Each row is a point on a tangle of strands that fork and nearly touch. The rows are in no order.
In the rows, zero is written as 128.
Points whose rows are less than 48.5 apart are linked; no others are. Some points are linked to none.
z214: [134  71 154  91 112  98 142  98 125]
z860: [123  99 145 108 103  75  97  82 100]
z448: [150 140 101  81 134 122 127 147 188]
z9: [107 120 141 152  97 115  87  86  71]
z137: [172 106 136 118 154 151 131 128 154]
z197: [125 197 133 156 141 100 103 109  76]
z54: [ 98 184 102 168 111 187 126 141 172]
z394: [178 116 117  90 158  99 134 148 160]
z268: [104 172 134 156 114 123  85  95  64]
z933: [187  99 152 149 163 105 123  91 125]
z981: [165  84 153 108 149 153 130 109 157]
z36: [100 100 142 122  96  99 139 110  89]
z133: [165 126 114  82 143 120 130 145 177]
z464: [107 186  96 157 111 187 130 159 157]
z775: [109  89 150 143  88 115 102  82  83]
z727: [103 116 128 144 125 185  95 106 194]
z43: [190 102 145 143 166 119 131 113 131]
z934: [106 153  94 107 121 123 158 199 114]
z689: [124  69 161 109  97 114 139  89 110]
z549: [168 133 117 130 164 106 137 153 127]
z191: [139 115 143 114 117  69  89  74 106]
z781: [118  74 156 134  86 121 122  78  91]
z31: [130  96 138  81 133 152 124 122 176]
z947: [ 89 152 115 184 115 172 109 109 194]
z708: [141  74 154  76 127 114 144 108 143]
z271: [114 106 142 117 107  80 127 104  95]
z556: [113 162  95 135 130 137 156 197 100]
z198: [111 158  90  98 113 133 148 187 142]
z819: [ 88 100 141 110  94 114 160 132  87]
z868: [121 163 102 145 149 116 150 189  95]
z300: [110  93 138  66 125 146 131 125 166]
z728: [157 152 122 169 171 119 137 153 100]
z155: [165  71 162 115 139 141 135  93 144]
z257: [119 150 111 158 126 180 151 175 108]
z809: [191 110 133 136 167 132 129 130 146]
z16: [100 104 129  70 113 116 154 150 133]
z880: [102 184  89 117 107 136 133 150 187]
z224: [ 99 162 129 177 132 120 140 147  61]
z925: [ 99 135 125 169 120 194  96 109 190]
z441: [114 148 117 170 135 158 157 176  82]
z423: [167 118 121 112 161  97 137 147 137]
z484: [120 161 126 152 152  89 136 143  85]
z446: [127 129 118 126 131 136 152 166 112]
z21: [140 157 124 185 162 129 138 154  85]
z626: [115 166 101 148 114 190 139 173 136]
z6: [139 162  97  87 123 120 126 148 197]
z491: [123 160 114 142 154  95 145 169  93]
z887: [ 89  97 138  89 102 117 164 142 106]
z652: [109 184  92 105 114 119 132 142 201]
z400: [112 144 140 158 107 133  74  84  68]
z172: [168 139 121 153 170 115 137 154 115]
z459: [122  97 139  99 135 172 104 105 191]
z844: [113 131 108  84 131  85 156 177 120]
z814: [105  96 137  62 118 130 143 137 149]
z307: [117 101 138 120 135 177  91  99 200]
z162: [149  76 166 149 118 152 140  87 110]
z664: [126 177 132 157 150  89 120 121  81]
z414: [154 107 152 155 128 101 105  82 100]
z91: [162  87 158 159 124 124 117  79 106]
z820: [151  69 167 128 122 148 142  86 124]
z382: [158 103 150 134 131  82 100  75 111]
z248: [113 194 130 145 123 109  93 103  66]
z562: [122 149 123 176 141 138 151 162  79]
z63: [109 170  88 100 109 141 139 172 162]
z509: [115 132 114  94 124 140 108 122 205]
z287: [ 88 172 109 173 113 174 120 126 185]

A fork is a point with three links, a tip a point with one. Leave the first point through the second and follow the links. Name the first fork or tip that comes.
z162 / z820 | z933
z172 / z728 | z562
z775 / z781 | z708

Name the points in between on the shortest way along the links from the first point to the second, in order.
z191 / z91 | z382 z414
z441 / z54 | z257 z626 z464
z271 / z31 | z36 z819 z887 z16 z814 z300
z562 / z172 | z21 z728
z727 / z814 | z307 z459 z31 z300
